Each row is a point on a landscape with many peaks, with its height.
From any point a climber takes the steepest step (rise divided by distance) to one of its 2 nearest points. It stops when none of these is higher. Distance is the straight distance between rows; heights are no part of it.
kuf (h 690): [ 17 -13   3 -14   1 -12 -14  -8   1   4  -9 -15   2  25  15  -2   0 -19
  24  12   6]
nife (h 448): [ -1   1  -1  -7   0  19  14 -12   4   8   2 -13  15   2 -21  -3 -10 -10
 -18 -11 -14]
Vokuv (h 211): [-12  18  10  16 -24  -2  -3  -5 -15   5  11   5 -16 -15 -17   9 -12   7
 -16  -5 -17]
pizim (h 250): [ -1  20  10   7 -34 -12  -8  -9 -21   4   8  -2 -16   4  -6   3  -9  12
  -4  -6 -15]
Puv (h 242): [  5  26  -5  18  -9   5 -12  -9 -17   0   0   1   0 -20  -2   3  -8  -3
   2   6 -18]
zakep (h 610): [ 11  10 -12   1   8  15  29   4  12 -11  10  -5  19 -11 -10 -18  19  -7
  -9   3  11]
Nezip (h 176): [-17  21  -2  18 -10   4 -14  -7  -4   2   9  11 -15 -25 -13  11 -16   5
 -17  -2  -3]
vus (h 324): [ -4 -13  16  10   5 -20   7  19  11  10   4  -2 -20   6   8  -4   6  -2
   0  16  28]
fasel (h 444): [  0  21 -12  11   1  20   5  10  -1   4  21  -2  -5 -26  -7  15   3 -14
  -9   8   5]
pamu (h 349): [-13 -13 -11 -18  10 -10 -11  -4  26  11  -5   6  15  12  10 -10  -2  18
 -10 -17   5]
zini (h 288): [ -4  -5  17  -5  -5 -28  -9   9  10  17   1  -4 -27  21  13   6   9   8
  14  -1   4]
fenef (h 185): [ -5  14  -3   9  -1   8   0  -6   5   7   3 -19  -2  -3  -4 -13 -16 -30
 -10  23  13]
neleb (h 64): [ -2 -12  30  10  -9  -7  -2  17 -18 -17  -7  -9 -19  10   4  17  -6  -2
  28   6 -11]
Suk (h 645): [ -5 -12 -10  -3  28   4   7  15  25   8  11  10  16  -8  19   3  15   4
  -3 -17  27]
naza (h 164): [ -5  11 -12   9   7  13   2   2   4  -7   8  -6  -2 -17   1  -6  -5 -24
  -1  26  19]
mefe (h 532): [ 15  21 -13  -2   4  12  24 -10   9 -15   8  -2  18 -13 -24 -23  17  -6
  -4  -4  -9]
nisa (h 543): [  8 -13   5  -4   3  -7 -18  -6 -13 -12 -15   0   2  16  16   4  -1  -9
  24  17   0]
zife (h 117): [-18  -2  23  18   5  -9 -10   4 -10  -1 -14   6 -27   3   5  13 -20  -1
  -2   5  -8]
rebof (h 354): [ -6  -2   1 -12 -12  -4 -20 -17  -9   5  -9  -5   3  20   7  -5 -28 -13
  10   0 -11]
Pon (h 315): [ -1  10   0   0 -17   4 -16 -22 -16  -3  -4 -10   5   6   0 -10 -24 -13
   8  -1 -19]
sek (h 398): [ -4  -8  -5 -12  -1 -12 -11  -8   0  -3 -11  16  -4  15   9  -4   0  27
   2  -8  -1]
busi (h 96): [  4 -13  15  17  17   5  -3   9 -21  -7 -12   1  -2  -6  -2  19   2 -12
   9  16  -3]
rilus (h 473): [ 23  10 -15   6  15  22   6   5  -4   1   7  -4   6  -6   5  14   9 -24
  11  13  13]
Mufun (h 328): [ -3 -21  11 -12  24 -15  -4  15  26  28  -2  -4  -6  12  16  -1   8  -1
  -4 -19  -1]
peb (h 255): [ 12  -5  11   7   3  -8   3  14 -14   6   0   1 -17  11   4  19   5   2
   9   1  -3]
Bulev (h 307): [  6  -4 -12  -2  16  -5  -2  28  17  25  23   5  -8   0  23  19  24  -8
   5 -10  18]
Pep (h 502): [ 28  12 -17  -9   7   3   9   6  12  20  10  -6   5   4  14   4  18  -2
   3  -2   7]
zavab (h 523): [ 18 -17  -1 -29  -1   0  -9 -10 -10   0 -11 -11  15  25  10  -1  -4 -19
  29   0  -8]
gitaf (h 319): [ -6 -10   7 -14 -28 -18  13   6  -3   3   5 -11  -6  17  -1  -5  -1  15
   3  -6  -5]
Ruteb (h 79): [  1 -20  30  15  -3   5   4  14 -27 -11  -6 -15  -4   1  -6   8 -14 -22
  13  10 -15]
vozo (h 70): [ -1 -17  39  27  10  -1  -6  24 -25 -18 -11 -10 -11   3  -1  15  -2  -8
  19  14 -12]
vazap (h 380): [-13 -12   9  -4 -11   4  14   0   5  13   7 -12  -3   7 -19  -5  -9   7
 -24 -11  -5]
kati (h 129): [-13   0   8  13  -1  -2   0  -1  -8   0  -2  -3 -17  -3  -4   9 -17  -3
 -13  10   3]
Lovep (h 359): [-13  -2   2   5   3   6  14   1  10  18  14  -2  -4  -8 -20   0  -8  -1
 -35 -13   4]
mag (h 447): [  3  17 -16 -14 -11  -3  -3 -24  10 -12  -3  10  10   6  -7 -16   6  25
  -3  -9  -6]
gabug (h 147): [ -3  16 -17   7  11   8   2  -5   3 -24  -7   5   6 -21  -2 -13  -1 -17
   8  28  14]
kul (h 379): [ -5 -17   3  -5   0  -7  15   2   6   4  -4  -4   2   7   6 -10   5   5
 -15   1   8]
Kavaz (h 470): [ -5 -14  -4 -14  -5  -5  -6 -13   0 -21 -19   0  16  16   2 -21  -8   9
  11  12   1]
mazuz (h 320): [  0  31 -16  -8  -5   6   1 -11  10  13  20   7  -2  -4 -16   1   7   1
 -17 -14   2]
kesib (h 600): [ -5  -2 -15  -2  19   7  -2  12  19   9  11  13  -1  -7  12  14   5  -4
  -5   1  22]
Ronu (h 518): [  0   9 -11   0  -1  -2   5   0  17 -12   6   7   5  -6   1 -17  13  13
  -6  10  26]
finar (h 309): [ 13  17   2   1 -27  -1   6 -12 -11 -19   6  -6   7  -8 -17 -10   8  14
   5   6 -20]
Pibi (h 471): [ 24  -9  -6 -22   6   6   4 -12   3  -4 -14 -15  20  19   5 -11   1  -8
  17   4  -7]
kiv (h 413): [-12 -17   4  -6 -13  -2   2 -12  -7 -27 -14   2   6  -5  -7 -13  -5  10
   4  10  -2]
Som (h 399): [  2  -9   6 -13 -19  10  20 -11  -1   0   8 -23  16   1 -26 -17  -9 -13
 -13  -9  -8]
tal (h 271): [ 10  -2  -5   7   9   6   4  15 -12   4   4  14 -10   0   8  25   9   6
   1  -1   5]
gadep (h 287): [ -8   3 -10   8   6   6   2  15   3   9   9  23 -18  -7   2  25   2  11
 -10  -9   8]
goli (h 615): [ 12 -12 -10   2  29   4  11  17  11   8  14   7  12  -3  16  15  27   2
   6 -15  20]
bem (h 303): [ -6 -12  17   4  13 -23  -1  16  20  17   3   1 -25  15  10   8  13  -2
   8  -1  14]
Rul (h 395): [ -5   4 -14 -14   0   0 -19 -23   1   1 -14  -5   3  18   8  -9 -17  -4
   0   1  -2]
kos (h 57): [ -8  -2  40  17 -25 -14  -2  20 -16 -13   1 -17 -21  11  11   2 -12  -8
  27   9  -6]
rori (h 316): [-20   9  12  17 -22  -5  -2  -5 -16 -12  -2  -4  -2 -25 -11 -12  -6   4
  -9  13 -13]
Tov (h 346): [ 12   3   3  -6 -26   4  12 -17 -13 -12   4 -13  14  -3 -21 -13  -2  -2
  -1  -1 -15]
duz (h 484): [ 13  -9  -1   4  17  10 -23 -11 -17  -6 -20   2   5   5  11  10  -8 -17
  16   8  -2]
tun (h 477): [ -6   7 -12  -5  -9  -8   1  -8  16   2   2   8   4   7  -7 -19   4  17
 -11   0   9]
tole (h 204): [-15   9   7   8  -8  10  -3 -16  -2  10   2 -13  -6  -4 -13  -4 -27 -22
 -21   7   1]
vute (h 569): [ -5  21 -23  -7  -2  -2   6  -2  22 -14  11  14  11  -7   5 -25  18  20
  -1  -5  15]
kivo (h 274): [ -1 -18  24 -10  -4 -27  -1  17  14   6  -9  -2 -22  24   8  14  15  13
  28 -14  -5]
kelag (h 132): [  0  23  -8  17  -8   3   2  -1  -4 -24   4   3   7 -29  -5 -16   9  -7
   7  32  10]
seri (h 462): [25 -2 -8 -8 13 -5 -2  7  6 18  0 -1  2 15 16  6 16 -7 13  3 10]
telan (h 608): [  5 -18  -1 -22 -11   8   5 -12  -3 -13  -8 -11  17  17  -1 -17  -5  -4
  12   4  -3]
kone (h 556): [ 22   2 -12  -2  14   9  19  21   6  17  15  -2   7  -3   9  13  21  -2
  -1 -13   9]
gam (h 106): [-12 -23  13   2   6  -3  -6  -2  -8 -10 -24  13 -13   7   0  11 -12  10
   4  -3 -12]
nulin (h 339): [ -3  19  -3   0 -11   6   8  -2  14  23  23  -4   4  -5 -22  -5   1   2
 -33 -17   7]
damul (h 618): [ 14  16 -24  -8  12   5   9  -3  12 -17   1  16  16 -10   2 -11  25  22
   7 -13  11]
nid (h 693): [ -7  -2 -17  -5  17   6   7   7  18  -3   3  17  15  -7  10   0  12  16
  -4 -17  18]
leme (h 350): [-13 -13   7   2   1 -12  18  14  13  11  13  -1  -9   0   5 -10   8   2
 -15   4  24]
Fiv (h 221): [-18   0   9   5 -12   4  -4 -11 -10   8  -2  -5  -6  -9 -17   0 -27 -13
 -18  -4 -17]
balu (h 488): [ 18  10  -6  -4   3  20  17 -12   3  -7   0 -10  18  -6 -26 -14   1 -13
 -12  -8 -15]
Tupim (h 275): [  6  24   2  10 -28   0 -10 -13 -22 -14   2  -2   5 -10   0  -8  -2   7
   2   4 -25]
Reli (h 317): [  1 -10   5  -6  19 -16   0  23  23  36  15   2 -16   1  18   9  17  -3
  -2 -16  11]
kulat (h 351): [-12 -26  13 -14  -6 -16  12   9   5   2   3  -3   0  14   6 -10   6  18
  -4 -10   3]
pubuk (h 435): [ 19  -9 -11 -18  18 -13 -16   1  15  21  -3   7   0  13  22   9  17   5
  11 -10   3]
Vabis (h 103): [ -3 -21  15   6  16   4  -2   7 -17 -20 -22   7   3  -8  -8  17   0   7
   4   5 -16]
vut (h 410): [ -5 -12   0  -9   2   7  12  -6  12   6   2  -9  15   8  -5 -13  -4   4
 -17  -8  -2]
rabo (h 358): [-20   4  -2   7 -15   0  -6 -11  -8 -18 -10  11   1 -20 -12 -12  -5  14
 -17   8  -8]
noro (h 146): [-17   9  -4  20   4   6  -9  10 -12  -2   2  13 -16 -20  -1  16 -10   3
  -4   7   4]
Zomif (h 88): [  5  -8  18  19   7  10  -6   9 -30 -10 -14 -10   8 -14   5   5 -11 -15
  12  18 -21]
meri (h 372): [-12 -12  -3 -18  -7  -7  -3 -11   9   3  -5   8   6  15   1  -9  -6  28
 -14 -19  -7]
tuzof (h 420): [  6 -17  -4 -15   9 -17  -9   0   3  11  -9  10  -5  17  13  10  10  14
  10  -6  -3]
fufup (h 111): [-23  -7   7  14  11  -2 -18  -4 -12  -4 -19  15 -15  -4   1  13 -25   3
  -9  -4  -9]
dus (h 264): [  6 -18  26   1   2 -14  10  15   2  -5  -7   3 -14  15  -1  17  11  14
  13  -6  -2]
ditof (h 385): [  0   3  -6   0 -10   3  -3 -13  -8 -20 -12   7  10 -10  -9  -8   0  17
   1   9  -7]
zefa (h 338): [ -4 -18  -5  -9  26 -17  -9   8  22  15  -5   9   5   6  21  -6   6   9
  -1 -12  11]
vobi (h 424): [ -2  14 -17 -15  -7   2 -17 -27   6 -10 -14   5   7   6  -6 -17  -6   5
  -2  -4  -6]
suni (h 286): [  4   1   9  -7 -31  -7   3  -3 -21   1  11 -11  -6  12  -3   5  -3  12
   2  -5 -14]
sokim (h 260): [-20  11  11  29 -16   3 -12  -5 -16   3  -1   0  -4 -21 -11  -4 -24 -10
  -8   8 -13]
vamu (h 627): [  9   6 -16   6   9  15  20   9   9  -4  19   1   5 -19  -9   4  14  -8
  -7  -2   9]
Puf (h 302): [ -3  13 -13  -1  -3   0   0   4  11  11  14   8  -8  -3  -3  10   4  17
 -16 -11   6]
rigo (h 443): [ 23   8  -9   1  13  11  -8  -3  -9   5  -9  -1   0   7  10   9  -4 -17
  13  14   2]
sog (h 655): [ 13   0 -23  -9  24   8   5   5  15 -12  -1  18  14  -3  10   8  18  16
  10 -15  17]
Givag (h 544): [  8  -3 -12  -3  26  13   4  10   8   9   8   3   5  -1   6  15   6 -20
   3   5  19]
lek (h 290): [  2  16   2  -2 -16  16  -8 -23 -17  -8 -14  -9  16 -12  -9 -12 -18 -16
  10  -6 -33]
zikun (h 299): [ -1  35 -10  18  -7  17 -12  -1 -14   0   8   4  -3 -26  -8  10  -4 -19
  -5   4  -5]

Where does a climber stop that starts at each point below?
Tupim => vamu
Reli => nid
Pon => nid
tuzof => nid
kelag => telan
gabug => telan
rori => telan

Call two points neighbours if one is among the 2 nearest of the other. Go from one point of each pair to the other, from neighbour to neighbour, staying as high as possible. Name the lowest point that can't be avoided.
kuf / vamu => Tupim
telan / nid => rigo
telan / kuf => Pibi
